Points on a hilly landscape, in no order, each with its height.
From any point a ball rolls to the lowest of the 2 points nearest to it. It stops when none of these is lower. Distance is the straight distance between rows; heights are no part of it.
mel: [ 14   2  15 -17  -4   7 -11   6  22  -1   3  21   3  -6   1   2   2   1
  -4  -6 -20  -2  25 -25  20  -7  -4  -5  30   0  19  13  12  -3 -37 -12
  -2   1 -10   7   4 -29 -13   4  -7   8 -19 -29 -25  -1   8  -7 -10  -2
   8  10   2 -11  17]  (h 320)
Mubif: [ 32 -25   2   4   9  -5 -14   3  10  -1   3   8 -16  -7  10   9   5   5
 -12   4 -20   3  21 -23  15  -8 -10  -3  22   8  24  10   7  -3 -39   6
  20  15 -21   9  -4 -31 -10   2 -13   9 -24 -26 -15   9   2   6  -3  -2
   9  20   8   4  24]  (h 341)
tose: [ -1   6  -3   2  -3   1   5   1   9   0  -4  -2   3  -7   1  -5  -3   1
  28  22  -4  -3  -2  27  -5  -9  13 -18   0  -4 -15  -4   9   0  18  -2
 -12   6  25   6  15   2   6   2   0   3   2  12   7  -6   1  -8  14  21
   9  -3   6  -9 -40]  (h 296)
nira: [ 33 -17  -6   6   7 -24 -11  11  -8 -15 -29   1 -18  -3  16   4   0  -7
   1  27 -14   8  -1   1   2 -25   7 -20  -3  14   0 -18  14  -1  -3   8
  21  12   6   5 -21  -9   5  -2   8  -1 -17  12  -4  -2  11   3  -8   2
 -15  14   2   1   8]  (h 359)
Zozo: [  9  19 -26  -6  -2   4  21   2 -11 -16 -14 -21  10  15  -1  26  14   4
   6 -15 -24 -23   5   5   1 -15 -10 -19   2  -1   7  13  23  -5 -10  12
  15  -6   7   0  13 -13 -45  -8  14  -9  -8 -12   0  -7  15  -4   2  18
 -12 -11 -11  15  -1]  (h 663)
Tana: [-11   8  26  19 -12  -1  22 -13  10   1  -5  17  19 -19 -15 -24   2  -4
  -6  10  -9  15  -9   5 -13  36  -5   4 -27  -3  -7   4 -24  -4 -11  -2
 -26  -4  -4  -3 -11  19  15   7  -6   4  11  -1 -12   5 -17 -10  -3  -8
   0  -3   6   2   8]  (h 387)
rav: [  0 -15  -9 -13  20 -19 -12 -16   0   6  19   8 -16   5  13  -3 -21  -3
  -4 -15   0  -5  23 -18  -8  -2   1  12  17   8  26  29  -6  19 -25  13
  35  -7   6   0  29 -30  -5  -3 -23  12  -8 -18  14  10   1  17  -8   7
   6  17 -15  -2  14]  (h 580)
Vegu: [ -5  -1 -11  -8  16 -12 -13 -14  -8  26  18   5   3   6   7   2  -8 -11
  16   4   8   3  30   1 -25  22  -1  -7   0   1   1  17  -7  19  12 -21
   8 -13   0 -18  13 -17   7  -3 -18   4  10  -3   9  15  -4  16   7   2
  -2  10  -5   7 -16]  (h 537)
lud: [ 28  -7   6   4   1 -14  -5  16  -5 -15 -18  -8 -16   4   6  -4   7  -2
   8  11  -2   0  -6 -13  26 -29   4   0   1   5  -6 -15   6  -2 -11   4
   0   9 -10  12 -24  -7   0  -9  -6  -8  -5  14 -14  -3   7   3  -1  -1
 -11  13   9  -9  21]  (h 339)
mati: [ -6  -3  22   5  -3  -3  -6  -1   3  -6   7   1  -6   8 -15 -12   8  18
   1  -5   8   7  -9 -14  17 -15  -2  24   5   8   2  10   3  -3 -23   4
  -4   3 -19   5   2   0   7  -2   6   7   5  -6  -3  -6  -6  -8   8 -23
 -11  -3  -2 -14  31]  (h 337)
vose: [ 14  16 -16  -6 -11  -2  12   6  -5 -16  10 -21  14  -2  -5   1  -3 -12
 -11   3   1  -6   0   6  -5 -10   8   1  -2 -17 -13 -20   9 -10  22  10
  -2  14   9  10   0  10 -16 -13 -14  -9   4  20 -14  -9   1   2   2  19
  11  -1 -16   1 -15]  (h 657)
nopab: [ -2 -18 -21  -9  -7  11  -5  -4   3  -1  -5  10   0 -15   5   6  22  -9
 -25   8   8  19 -12   3 -13  10   5  -2  10   0 -22 -20  -1 -17 -12   0
  17   2  -4 -16 -23   1   1   7   4   5  11  -2  -8   8 -11  29 -10 -13
 -29   4   4  -4  14]  (h 304)
vufiz: [  9  -2   2  17  15 -17   2  -5   1   7  -5  -9  16  13 -32   0   9  14
  11  -1  10  -5   3  -6  -5  11  -7  -1  -8  -4   5   4  -7   8   7   3
 -12  -7 -11   5  -6  17 -16  -7   4  -8  16  17 -19   0   0   1   6 -21
 -11  -1  26  -3   8]  (h 441)
sumuv: [  7   8 -21  -5  -2  -9  11   4  -5  -1 -19  -8   9  22 -14  23  27   5
  10 -13 -19 -11   8  10  -5   0 -18 -19  -2   3  12   8  20  -1 -12 -11
   1 -12  -3   3   5   4 -26 -19  23  -9 -16 -11  -7  -9   8  -9  -3   7
 -34 -36   7   8  21]  (h 675)
gotom: [ 15   4  16  -8  -8  19  -8  23  14   5 -11  20  17 -11   6   8   6  -6
  -5 -19  -6   3  28 -11  27   4  -1  -6  15  -8   2  -8   3  11 -17 -26
 -11  -1  -5   1  -8 -15  -4  12  -7   5  -7 -16 -32   5  -2 -11 -15   0
  14  -5   3   3  12]  (h 297)
lupi: [ -3   8 -20  -9 -33  14  34  12   3 -21   8 -22   1  -3  -7  13 -13  -9
 -11  12  -4 -14 -17  24   5   0   2   2 -12 -11 -21 -29  22 -24  23  -4
  -6  18   2  23   3  11  -6 -15  -3 -19  -7  16 -10 -17 -11 -10   0  31
   5 -30 -18  10  -7]  (h 666)
Pove: [ -7   5 -20 -12 -23  17  31   6  11 -20   1 -27   1  11 -11  11   8   3
   0   2 -10 -21 -38  25 -10  -3  -5 -12  -9  -2  -5 -12  26 -25  29   0
  -5  11   5   9   4  15  -5 -10  26 -21   5   4   5 -13   2 -11   5  17
  -2 -40   3   8   1]  (h 676)
Kap: [  6  33 -10  -4  -7   8  10   5 -15  -2  20  -9  -3  18   3   3 -12 -11
 -15 -35   3 -16  -6   3  -7   4 -13  -4 -10   2  11  -2   6 -18  29 -11
 -15   4   3  -1  16   3   5 -21 -11 -15 -18   0   4 -12  -7  -3   6  27
   3 -25 -26  21  -4]  (h 708)
dobin: [ -9   4   5  18  -1 -10  15 -10   3  10   9   9   2 -20  -3 -12  -3 -17
 -13   4   7   7  -6  11 -23  42 -12   4 -18  10 -12   2 -13 -11   1  -6
 -24   0  -5  -2  -8  17  25  -4 -14  -7   3  -6   8   4 -20   0   0  -1
  -7  -3 -11  15  -3]  (h 367)
lus: [-20  -6  10  -5   0   6 -11   6   8  20   3  16   0  -1  -8   2  -6  -3
 -21   2  25  16  10  -4  22  19  18  29  -1   5 -11 -12 -17  19  -3 -31
  -7 -15 -22  -6 -29  -9  18   6  -6  -1  15  10  -4  10  -9  13 -16 -33
  -8   6 -10 -13   8]  (h 214)
Suzir: [ 35 -10   6  24  -1   3  -6  -3   8  -9 -24  -3  -3 -20   0  -4  -4  12
  16  13 -10 -22   7   2  -3 -22 -15 -29  -6   0  -2  -9  11   6  14  12
   6  20  12   4  -8   2  -4  11  12   4 -13  -6  -1   1  17 -19   1   6
   7  10  10   6 -23]  (h 472)
bize: [ -7 -18  10   3   5   0 -15   8  -9  12  -7   2  -5   0  14   6   2   1
  -8   6  17  26   0  -7   7   9  12  10 -11   6  -7  -7 -17  22  -4 -11
  20  -8  -1  -9 -13  -4  16  12  -1   7   7   9  19   9 -11   6 -16 -13
  -2  15   2  -3  -4]  (h 249)
Povi: [ 35  10   2  25  15  -4  -5  14 -10  -2 -16   5  11   5   7 -10  -2  -1
  18 -14   8  -8  36  -9  11 -14 -11  -1  -6  -2   5  16 -11  19  -6 -13
  -3 -11   5  -4  11 -22 -15  -9 -17   2   0  -6 -10  10  11  -7  -1   2
   6  11   2   0  -5]  (h 503)
tet: [ 32 -15   7  20 -15   0  -7 -12  23 -12 -26   0  -4 -21 -10 -17  14  18
  12  15  -3 -21  -1   5  -6  -7 -14 -24   4  -3   2 -13  19  -7   7  11
  15  23  -7   3  -8  20   1   6  25   9  -2 -14 -11   7  17 -10  -9 -11
  -7  -3  16  -5   4]  (h 455)
Nakap: [  4  32 -38 -10  -6   7  10  -8  -8   5   8 -11   0  14  -2  15   1  -6
  -3 -20  -6 -16  10  21  -6   1 -11 -19 -15  -8  11   3  22 -13  12 -21
  -2 -10   6   0  14  -2   2 -23  -6 -20 -30  -4 -11  -1  -3  -5  -2  27
 -12 -36 -17  18  -3]  (h 699)
lon: [-15  -5   2 -17   3  -7 -14 -12  10  10  20  18  -4  -6   0  -9  -9  -6
  10  18  -7   2   8   3 -10  -7  13 -18  14   0  -1   6   6   0   1  -7
  -5   4  15   0  21  -3  14  15  -8  14 -10  -3  -7  -9   4   7   8   5
  16   8   1 -13 -28]  (h 243)
kot: [-22   7 -10 -37  -3   1 -13  10   0  16  -8  27   2   2   6  -8  -5 -15
   1   0   5  13  21  10   2  -4  24  -7  16  -3   5   0  -7  20   5 -24
  -4 -20  34 -20  19 -16   2   5 -12   8   9  -4   9  -2   5  -5  -8  12
  14  -7 -23   5 -34]  (h 789)
digaz: [-27   5  11   1  -2   1  10   3  10   1  20   1   1  -6 -15 -10 -18   4
 -11  -2  -3  12 -25   0   0   3  15  15  -6  -8  -1 -11 -10   1  21   4
 -20   3  28   5   2  13  17  13   8  -1  -4  16   8 -19 -19  -6   9   6
  37   4  -2  -3 -31]  (h 269)
sosob: [ 15  -6  14  43   6   3  12  -9   2   5 -21 -12  14   8 -11  -2  15  19
   8   5  10   0  -6  -5  -2  13 -28   0 -24  -7  10   9 -20  15   6   8
 -15  -1 -14  -1 -16   8 -10  -7  13   2  25   9  -7   1  -2   2   4 -25
  -4  11  28  -1   9]  (h 444)
faza: [-31   4   6  -4  17  -3 -12   9  -6  12  14   6  -1   8  -3   1  -6  17
  -1   8  -5  22 -20   9   0   4  12  13  -4 -10   0   1  -8   5  10   0
 -11 -16  26  -4   5  17  19  24  25   4  -1  11  28 -15 -18  -3  14  -5
  25   0  15  -7 -34]  (h 227)
vutus: [  8  -4  -5 -12  -2  -8   3   0  18  14   3   7  13   5 -15  18  22  -1
   9  -3 -18  -9  14   9 -14  12 -13 -20   4  -2   9  -3  19 -10  -5 -30
 -13   2  -9  -4  -1   6  -4  -8  12  -2 -14 -11 -26  -4   4  -1  -3   0
 -23 -42   8   1  12]  (h 684)
Vil: [ 14 -15 -25  -6  11 -11   0 -13  -4   0  11  -4 -33   1  18  -3  -5   1
  -9  -8   3  -5  10  -4   4  -5 -21  16   8   9  19  11   7  -6 -32  30
  18   1 -21  14  -1  -9  -4  -1 -15   0 -25 -14   0  13  -6   5   8 -14
 -11   7 -23   6  33]  (h 378)
Kime: [  6  -3  10   8 -10  20  11   8   9  -6 -19  -2   4 -14  -1   5  11   1
  16 -11  -1  -8  -9   8  -4   0  -4  -9 -13 -10 -13 -14   5   3  15 -10
  -9  10   8  -5  -8   9   9   2  12   0  17  -3   5   5   5 -14  -9   6
   2 -14   3  22  -5]  (h 330)
dab: [-23  20  25  -4  -5  10  15  -6   0   3  31  -1  20  21 -21 -17 -22  12
 -21 -18   7  10 -12 -20   4  12   9  19  -6  -4  12  -2 -17 -12  10   8
 -20  -5 -18  -1  11  16   1 -10  -1 -10  -1   6  -8 -13 -10  -2   8 -10
  12  -8  -8  -1  14]  (h 733)
pibuv: [  7  -7  12  16 -10  10   1 -16   0   2  -3   0 -10 -25  24 -12 -13 -16
  -2   1   3  -1   7 -11   5   7  -9  -2 -13  10  -9   9  -7  10  -4   9
   9   0 -13   8  -2 -12   9  18 -10   7   4  -5   8  21  -8   2 -17   7
  13  24 -16  11  -3]  (h 290)
Godod: [  7 -19   3  -1  11 -30 -13  -2 -10  -8  -3   3 -28  -7  25  -8 -29 -16
   3  11  -2  13  -3  -6  -3 -23   4   1 -13  18  -4  -3 -16  20   2  17
   7   8  22   6   2 -10  12  15 -16   2  -2  16  20   3  -1   9  -6  17
  12  27 -19   3 -13]  (h 317)
nub: [ 20  -5   6   9  -8   6  -3 -15  18 -13 -18   1   2 -18  -7  -5  15  13
   8  11  -7 -12   5  -1   4  -8 -13 -15  19  -1  -1  -2  23 -14 -24  18
   1  14 -17  12  -5   6 -18  20  17  13  -5  -9 -17   6   5  -6   2  -8
  -3   1  16 -17  15]  (h 439)
Dur: [ 24  -8 -16  20  16 -35   3   9  -6 -10 -25 -11   9  11 -25   5  20  17
  10  14  -5  -9   1  -3  -7 -11  -6 -16  -3  -4   7  -7   1   0   6  17
   3  -2  -2  -2  -5  22 -21 -13  19  -4   7  13 -14  -9  17   2   7 -23
 -19   2  19  -6   7]  (h 464)
dov: [-23   8  12 -19 -11   0  10  20  -3  -9  15   1 -13  11  -3  -6  -5 -13
 -22 -16   6   6 -30 -15  16 -11  18  20  10  14  12   0  -7 -18   6 -14
   5  10  -3  -7   7   7  11  -6   9  -1  11  -5  16 -20  -2   5  -1  -6
   0  -6 -10  -7  14]  (h 749)
sika: [  8  -1   1 -13  16 -20 -13  17 -10  -5   7 -11   1  14  -1  15  11   4
  -5   0 -11  16  -7 -13  14 -20  17   3   7   1   1 -13  11   6 -15   3
  12   8   4  -1 -12  -2  -7  -2  13  -3  -1  19  -2 -15   0   9   1  -7
   1   6  11 -14  -2]  (h 311)
rumav: [-16   3 -18 -22   6  10 -18 -13  -2  28  34  -4 -10  17  13  11  -6   8
  12 -25  12  -6  27   6   5   1  -9   9  19  -8  13   5   6   9  -3  -7
   2 -16  -8  -1  19 -18   1  -1 -23   0 -21  -7  -2   7   1  17   7  -3
   4  -2 -23  -5  -2]  (h 557)
Debog: [ 11   4   2  -6  11 -20 -11   4  -2  -5   4  10 -17 -19  11 -19 -20 -19
   5   3   2   7  11  -3   1 -25   7  -4   4   8   4   4  -3   8   7   3
  -3   5  18   9  17 -10  17   7 -20   1 -14   2  -4  -1   3   1  -5  14
  11  15 -23   2 -14]  (h 289)
Sut: [-26 -20 -11  -6 -15  26   4  -5   7   6   0   9  -4 -15  -5   7  23  -7
 -21  19   9  14 -34  18 -18  19  11  -3  13  -4 -21 -19  -4 -21  -6   7
   7   6  -2 -14 -13  15  14  15  22   5  15   4  -1   1 -15  37   1  -6
 -15  -7  17 -10   6]  (h 283)
Midup: [  0  -2  -8  -8   4  -9   9   0  -9 -29 -22  -6  -1   2   0   9   5   3
   9  11 -24 -14  -8 -13  -7 -20  -1 -10  17  13   8  23  17  -9 -38  40
  14  15   6  12  16 -16 -47   8  11   5 -13 -14  14 -11  18   1   6  12
 -12  12  -9 -11   7]  (h 664)
fam: [  3   7 -25 -13  -9  -2  21  -6 -23 -23 -10 -15   5   5  17  13  -1 -13
   7   7 -16 -15   0   4 -11 -15   5 -14   9   2  -4  11  18  -3 -10  33
  14   2   8   7  14 -14 -49  -7  -5   2   1   4   2  -9  16   2   0  24
  -2  13 -17   3  -7]  (h 647)
paz: [-18   0  25  11 -11   0   4 -20  10  -8   8  10  -4 -13 -14 -22 -22   0
 -13  -8  -8   7 -14 -19   1  -1  11  11  -4  -3  -2   0 -12   9   3   9
  -2   6  14   2  -1  18  18  12   1  20   1  -1   8  -1 -13  -5   3  -7
  25  21 -10  -9 -12]  (h 305)
sur: [-11  -3 -21   1  -3   3  -7  41 -18 -16   7 -11 -19  17   9   8  11 -10
 -16 -12   0   0 -42  20   0 -15   4  14  -9  10  -3 -14  10 -15  16 -25
  19  -1   6  -3 -13  13  21 -18  29 -21  -7  11  15  -6   8  -6  -4  -6
 -12 -28  16  14  20]  (h 760)
Mes: [ 36  -3  -2  21   2  -5   7  11  -6 -11 -32  -2   5  -7  11   6   9  11
  13 -17 -10  -9  23  -7   7 -17 -26 -19  -6   3   6   5  -1  12  -4   3
   6  -1  14  -1  -2 -14 -16   0  -5   2 -18 -10   0   4  12 -16  -4   7
   4   8  -6  14  -6]  (h 489)
Podus: [-10  14   1  -5 -17   5  29   0 -14 -22  17 -21  11   5   2  -9 -19 -21
  -9  13  -2  -9  -6  -4  -7  -4  13   7  -1  -2 -14   1 -10 -21  13  22
 -12   5  -2  13  10  10 -22 -15 -18 -12   6  12  -2 -11   1   1   4  30
   0   5 -23  -3  -8]  (h 645)
bir: [  9   1 -17  -6 -26   6   8 -11  12  -8  -5 -10 -10 -12   5  -6   6   2
  -2   0  -7 -12  -4   8   2   1 -14 -10   7  -3   2  -8  20 -24 -13  23
  -1  13 -26  14   0  10  -7   4   1  -3 -20  -5 -16   3  -5  -7   9  -1
 -10 -11 -14   2  21]  (h 421)
Zazuk: [ 24 -26   5  16   9 -27 -11  -3 -15 -13 -24   9 -15  -7  23  -4 -11  -4
   3  25  -7   8   6  -9  -6 -17   5 -10 -11  15   1   0 -12  20 -16  27
  21   7   7   2 -23  -6  -7  15  -7   5  -6   5  13   4  10   5 -12   5
   0  39   2   0   2]  (h 344)
tafu: [ 17 -15   1  12 -12   3  -3  -1   5  -2 -20   3  -6 -23  17  -9   3 -24
   1  20   2   3   4   7  -2  15  -9 -15 -14   7 -17   1 -11  -3  -9  -1
  -6   9 -18   5 -20  -3   6  13  -7   3   0   0 -12  17  -6   4 -19   2
 -10   8   3   5  10]  (h 316)
ralo: [  2 -23  -8 -10  19  -4 -34   1  -4  19  19   9 -19  -5  27  16 -16  -1
  -9  -1   5  13  32  -8  -9   5 -12   5   3   8  20  20   1  26   2 -10
  34  -7  -5 -11  19 -42   9   5 -17  22 -13 -23  15  20  -7  11  -9   0
   9  14  -7   6   7]  (h 568)
rabu: [-13 -17 -12 -17  13   4 -28   1 -10  17  10   9   7   0  22  21   9   6
   2  -3   0  13  23   2 -15  13  -1  -5  10   0   6  11   4  20   5 -14
  34 -15   5 -25   6 -24  -2   8  -2  15   5 -19  26  17   2   2  -6  -2
   6  10   6  10 -17]  (h 555)
Rar: [ 19 -26 -13   0  23 -15 -10  -8  -4   7  -3   1 -24   0   9  10  -1  17
   4   4  -9   6  12  -9  17 -10 -15  10  11  13  19   7   4   1 -49  22
   9   2 -14  19 -11 -19  -9   6 -13   6 -32  -7  -7   3  -3   4   9 -24
  -4  13   2  -7  22]  (h 360)
ponat: [ 18   5  11  31  -1  14   5  -7   1  -5  -9 -13  -2  -9  12 -14 -15  -1
  22  -1  15 -20   3  -1  14   0 -18   2 -23   8 -18   6 -20   9  15   1
  -9  -7 -10  15 -15  -7  -5   6 -14  -2   7  10   2  11   5   1   5   7
  17  27  -2   5 -11]  (h 324)
pomup: [-10  22  17  -6 -10  12  22  -5  -1  -1  30   6  14  10 -14  -6 -12   1
 -19 -16 -10   0 -10 -18 -17  16  -2   2  -3  -4  24   8  -6 -28   1   8
 -21  14  -7  -4  15  17  -5  -7   7  -9  -5  -9  -5 -17  -9   4  10   6
   8 -13  -4  12   4]  (h 724)
tuf: [-25 -20  14   6   5 -11 -14  -8  -3  -4  -1   4  -8   3 -12  -6   3  15
   1  11  11  14 -16  -7   4 -12  12  21   8  14   0  14  -3   4 -25   3
  14  -3  -8  -4  -5   1  15   8   7  19   9  -1  13   3  -3   3   8 -30
 -19   4  15 -29  21]  (h 312)
nopo: [-10   3  -3 -12  -8  15  -4  26  -6 -12  13  -9 -20  15   2  14  15  -8
 -21 -21   0   0 -34  -3  10 -13   9   4   8  11   7  -3   8 -15   9 -26
  16  15  -7 -14  -7  -3  14 -13  24   1   3  -4   5  -4   8   5  -1  -7
  -7 -15  13   2  23]  (h 755)
zaki: [-12  17  10 -19 -11   9  -2  -6   1   3   0   7  11  -5   6 -18  -6 -21
  -7  -2  10  -1  19 -15  14   6  20   6  13  -6  -5  -1 -11   2  -9  -3
   6 -21 -18   1  -6  -5  -3   4 -11   4  17   2 -14   8   4   7 -13   0
  10  11 -11 -12   3]  (h 595)
zupo: [ -5  14  12   2 -12   7  26   2  12  -9  -7  -9  16   6  -5  -3   0   9
  15  -1   0 -13 -18  18  -5  -6   6   1  -9 -11 -15 -11  -2  -9  31  -7
 -22   4  28  -6   6   6   3 -16   6  -8  21   9  15   2  10 -10  14  18
  14 -15  15  11 -31]  (h 340)
Gipat: [-30   4 -10 -15   6  -2 -10  10 -12  17  13  -2   0  23  -3   9   3   0
  10  -6  14   3  -7  18   5  12  17  20   5   1 -15  -7   2   3  22 -20
 -13 -22  -1  -6   5   6   8 -14  -3 -15   8  11   4  -9  -3 -10  -4  -5
  -3 -27  -2   1  -9]  (h 774)
tolek: [ 10  11 -16 -13  -9  -8  11  10  17   2   8   3   9   4  -8  19   5  -4
   0  -1 -18  -6  11  13 -11   7  -5 -25  -2  -1  11  -8  23 -17   1 -32
 -13   7  14   9  10  10   2  -5   5  -4 -26  -1 -31 -15  -3  -4  -7  25
  -7 -39  -7   6  -9]  (h 691)
Vog: [ -7   2 -22   1  14  -6 -16 -14 -16   0  22 -12 -15   6   1  -8   0  12
  10 -23   8  -8  -2   3 -11 -19  -9  16   9   4  13  16  -1  10   5  16
  26  -5  14  -7  30  -1  -1  -5 -10   7 -17 -15  24   4  13  -8  10  -1
   1   3 -20   3  -9]  (h 522)
nokit: [ -2  16   2  -4  13  23 -15 -11   8  27  25   9  23  12 -11   2  -3  21
   3 -31  26   1  38  -1   9   3  -8  13   6 -19  10   6  -8  11   4 -11
  -4 -22  -7  -6   7 -10  -5  -3 -15  -3  -5 -10 -16  11  -2  -2   8  -7
   5  -5  -7  -3  -5]  (h 571)
neta: [  6  18  -3  -7   4  11 -16 -11   3   7   9   0  12 -11   2 -12  -5  -4
  -6 -23   9   1  25 -12   4   0   4   7  18 -18  -4   0  -4   9  10  -2
  18  -8  -4  -8   8  -3  -1   0 -19   0  10  -8  -6  14   3  -1  -7   3
  16  13 -18   1  -5]  (h 584)
rilun: [-19  18  -2 -26   9   2 -10  12 -14  17  15  13   4  28  -1   3  -5 -10
   1 -12  11  -1  18   9  10  -9  25   6   9  -1   5  -7 -10   5  20 -24
 -10 -21  15 -13  22  -5   0 -19 -12  -7   8   4  -3 -11   2  -2  -2  14
  -4 -21 -17  -4 -15]  (h 781)
Gegov: [ -9 -26  13  13   8 -12 -21 -13  -7   5   9   3 -21  -2  10  -4 -15   8
 -10  21   8  22 -20 -18   1 -11  13  16  -6  17   5   5 -12   8 -17   6
  22  -1  -4  -9 -16  -7  29  11   3  14  -2   8  19   0  -3  16   0 -17
 -10  29   9 -23   8]  (h 282)
Noser: [ -7   7  21  29   5  16  -3 -27   7  18 -19  -8   8  -4   8   3 -15  16
  24  20  14  -7 -13   7   1  25  -9  -5 -15 -11 -17  12 -10  23   3  -6
 -14  -6  -2   1 -15  -3  10   4   9   5  32  13  28  13   1   1  14   2
  15  18  44  -6 -18]  (h 388)
Fope: [  1 -10  24  36   0   6  14 -13   3  12 -21 -12   9  -5  -1   9  11  10
  13  24   0  -4 -20   0 -11  25 -14  -2 -22  -5   4  11 -19  16   8  -2
 -17   9  -3  -9 -10   1   2 -10  26   8  38   4  21   9   1   8   5  -7
 -11  -3  48  -1   5]  (h 422)
fop: [-33   9  12 -21 -11   1   3  10  -1  -2  34  -1  -1  20 -18 -11 -16  -5
 -33   1  12   7 -22 -14  10  -3  27  31  11  -5  11  -7 -13 -28  22   1
  -5  -2  -1  -3  10  23   3 -12   5 -17   9   1   6 -26  -6   1   4   5
   6 -11 -17 -11  11]  (h 743)
vazaf: [ -6   9  15  14   3  -2  12 -13   6   5   5   7  29   1 -23 -15  -1  12
   6   7  -2  -5   6   0 -13  24 -10   2 -12  -6  -1  12 -13  -7   6  15
 -35  -8 -13  10   1  25  -4  -7 -14 -13   8   5 -21  -2  -7 -13   9  -4
  -3  -9  15  -1  14]  (h 414)
Zuvo: [ 16 -13 -25   3  18 -20 -23 -14 -17  -5  -7  -8 -22  -4   3  -3  -4  12
  13   1   4  -7   1   0 -11 -31 -12  -4  11   5   8   4   9   7  -2  29
  29   1   8   2  13   3  -4  -3  -6   3 -10  -5  12   5  21  -9   4  -6
  -6  22 -13  -8  -4]  (h 504)
nelad: [ 12  13  10  32  -2  10   5 -17   8   6 -31  -9   8 -10  11  -3 -14  11
  35   8  15 -15   0  18  10   8 -19   0 -22  -4 -25   2 -11  20  16   4
 -23 -13   8  10 -13  -8   0   2  -8  -8  15  10  20  18   2 -12   9   2
  11   8  10  10 -21]  (h 353)
guz: [-17   0 -13 -10  15   4 -17  32 -15   5  13 -11 -10  17   8  12   6   1
   2  -5   7   2 -28  24   3  -9  12  13 -10   7 -16 -10   6   7  28 -31
   7  -5  15 -10  -1   4  21  -5  17 -14   6  19  15  -8   4 -13   3  -3
   4 -24  16  11 -12]  (h 767)
bez: [ 25  17   1  20  18 -11 -12   7  -3  16   0   4   7  -5   4  -5   0 -17
  17  -3  15  -7  29  -1  -1   9  -8  -9  -6  -1  -1  14  -4  15  20 -27
  -9  -9   1  -3   5 -18   6 -16 -22  -3  11  -2  -7  16   3   5  -2   5
  -7   3   3  10 -11]  (h 518)
dil: [-14 -13  -4 -25  14 -12 -18  16  -8   5  12  18  -6   2   1  14  10  -5
 -15  -1  -5  20   2  -5   7  -2  17   9   9  -1   1 -13   5   5  -4 -13
  16  -4   4 -15 -16  -3  10   9   7   6  -1  -1   4  -2   3  12  -8 -16
   3   4   2  -8  -1]  (h 281)
Dutis: [  9  28  15  -7 -11  16  24   3  -2 -11  11  -5   7   3   8  -2  -6  -5
 -23 -30 -11 -11   2 -20   1   1 -12   0  -1   1  19   2  -2 -12   3   3
 -16  15  -8   5  15   4  -7  -8  -8  -4 -19 -17  -4 -14   2  -1   2  21
   4  -3 -25  17   1]  (h 715)
Bezi: [-16  -8  28   1 -12  12  -6  -5  18  -6   5   7  -4 -10 -28 -21  -9   3
  -4  -1   4   5 -21  -9   5  -3  14   8   3  -3  -3  -5  -1 -10   3  -5
 -10  15 -12   2   1  12  26   6   7  11   9   3 -11   1  -8  -4  -1 -12
  11   3   7 -13   2]  (h 335)
metu: [-14 -11  14  -2  -8  13  -5  10   8  17   7  27  -1  -7  -4  -1   0 -10
 -37  -1   6  25   3 -21  17  22   8  12   1   5   8  -4 -25   6 -19 -29
  -4   0  -8 -10 -24 -10  14  14  -9  12   0  -3 -16   1 -13  22  -9 -24
   5  16   1 -17  21]  (h 185)
Litor: [ 15 -17 -14  21  26 -33 -11  -3 -10   2 -16  -5  -8  11 -16   5   4  23
  26  21   1  -5   4  11  -4 -20  -9 -12   4   2   3   1   8   6  -3  19
   6  -4   7   1   7  14  -8   5   7   3 -15   5   6 -12  13 -10  10 -17
 -17   9  15 -11  -2]  (h 484)
bep: [-29   0   4  -1  10  -7   4  12  -3  12  -1   5   9   7  -9   5   7  15
  -2   6   0  21 -17  19 -12  35   8  14 -16 -17 -14  -6  -8  -1  17  -6
 -19 -10  22 -12 -10  24  16   7  20 -12  20  12  24  -7 -19  -8   6  -8
  11 -14  31   8 -22]  (h 272)
lafun: [ -4  11  10  -1 -10   6  10 -11  -1 -11 -15  -5  13   2  11 -13  10 -10
  15   9   2 -12   6  -4  -2   1   6  -7   8  -8 -14  11   4   2  -4  14
  -3 -11 -10   8   5  -1 -18   5  -1   6  22   6   5  14  12   1  -4   6
 -11   8   6  -7  -1]  (h 611)
Fovum: [-11   5   3  -8 -10   0  17  -9  -9 -18   0 -11   3   6   2  -6  -2 -14
   9  28   0 -14 -11  -4  -9 -13  17  -6   8   5 -12  13   4 -21  -3  32
   1   6  -6   9  20   1 -19   2  -6   7  13   5   2  -5   5   6   7  14
 -10   9  -7 -18   3]  (h 628)
nuz: [-11   1 -13 -14  -4   2  -1 -16  -1  -2  25  -9 -12   9   5   7   3   5
  -6  -8   0  -3  -9  -4  -4   3  -2   6  13   4  15   6   7 -30 -25  27
   0   4 -24  11   7   4  -7   1  -5  -4 -25  -5  -2  -8  -9   8  15 -13
 -12  -5 -15  -4  27]  (h 401)
zod: [  2   4   7 -22  -9  14   7  15  16  -2 -21  14  25  -6 -14   5  21   2
  -4 -22 -15   8  23   1  13   5   7  -1  11 -13  -6 -20  13   2 -14  -3
  -7   3   0   0 -14   6 -16   9  13   1   7  -6 -27   0   0 -19 -18  -1
   0 -21   5   4  11]  (h 274)
vul: [-33 -10  -2  -5  -8  13   8  -1   1   9  -5   5  10  -9 -12  -2  13  -1
 -15  10  13  19 -21  14 -10  37  15  11  -1  -8 -24 -18 -14 -10  12  -5
  -4  -8   2 -12 -11  22  19  10  18  -6  27   9  13   4 -14   9   2 -14
  -5 -13  17  -1  -3]  (h 251)
bopa: [  6   6  13  -3  -9  28  19  11  18  -9 -24   7  24 -16 -12   4  10  12
  10 -20 -12   4   8   5   9  -8  -4  -2  -5 -17 -12 -17   0  11  -5   1
 -10   9  22  -2  -9  10 -13  11  14  -3   8   2 -15   2  -2 -21  -9   7
  23  -7   3  11 -15]  (h 300)
fekin: [  6   3  -3  22  -3   2  10  -8   4   3 -12 -10 -10 -16  16   3  -1 -22
   5  14   4  -4 -12  24 -12  39 -14  -9 -21   6 -17   6  -9  -2  14   1
 -15  -3 -10   2 -16   2  14 -10 -13  -9   8   8  12  18  -7   6  -8  -2
 -18   0   0  28  -2]  (h 343)

For each start below, name the point where the ball stops.
guz -> fam
vazaf -> pibuv
pomup -> fam
bir -> zod
sosob -> pibuv
ralo -> zod

Call two points neighbours if one is among the 2 nearest of the other. Go from one point of each pair to the other, from neighbour to neighbour, staying as low as possible. Name the highest point that can't be avoided.
vul and faza -> bep
metu and vul -> nopab
vul and zod -> nira
zod and lon -> zupo
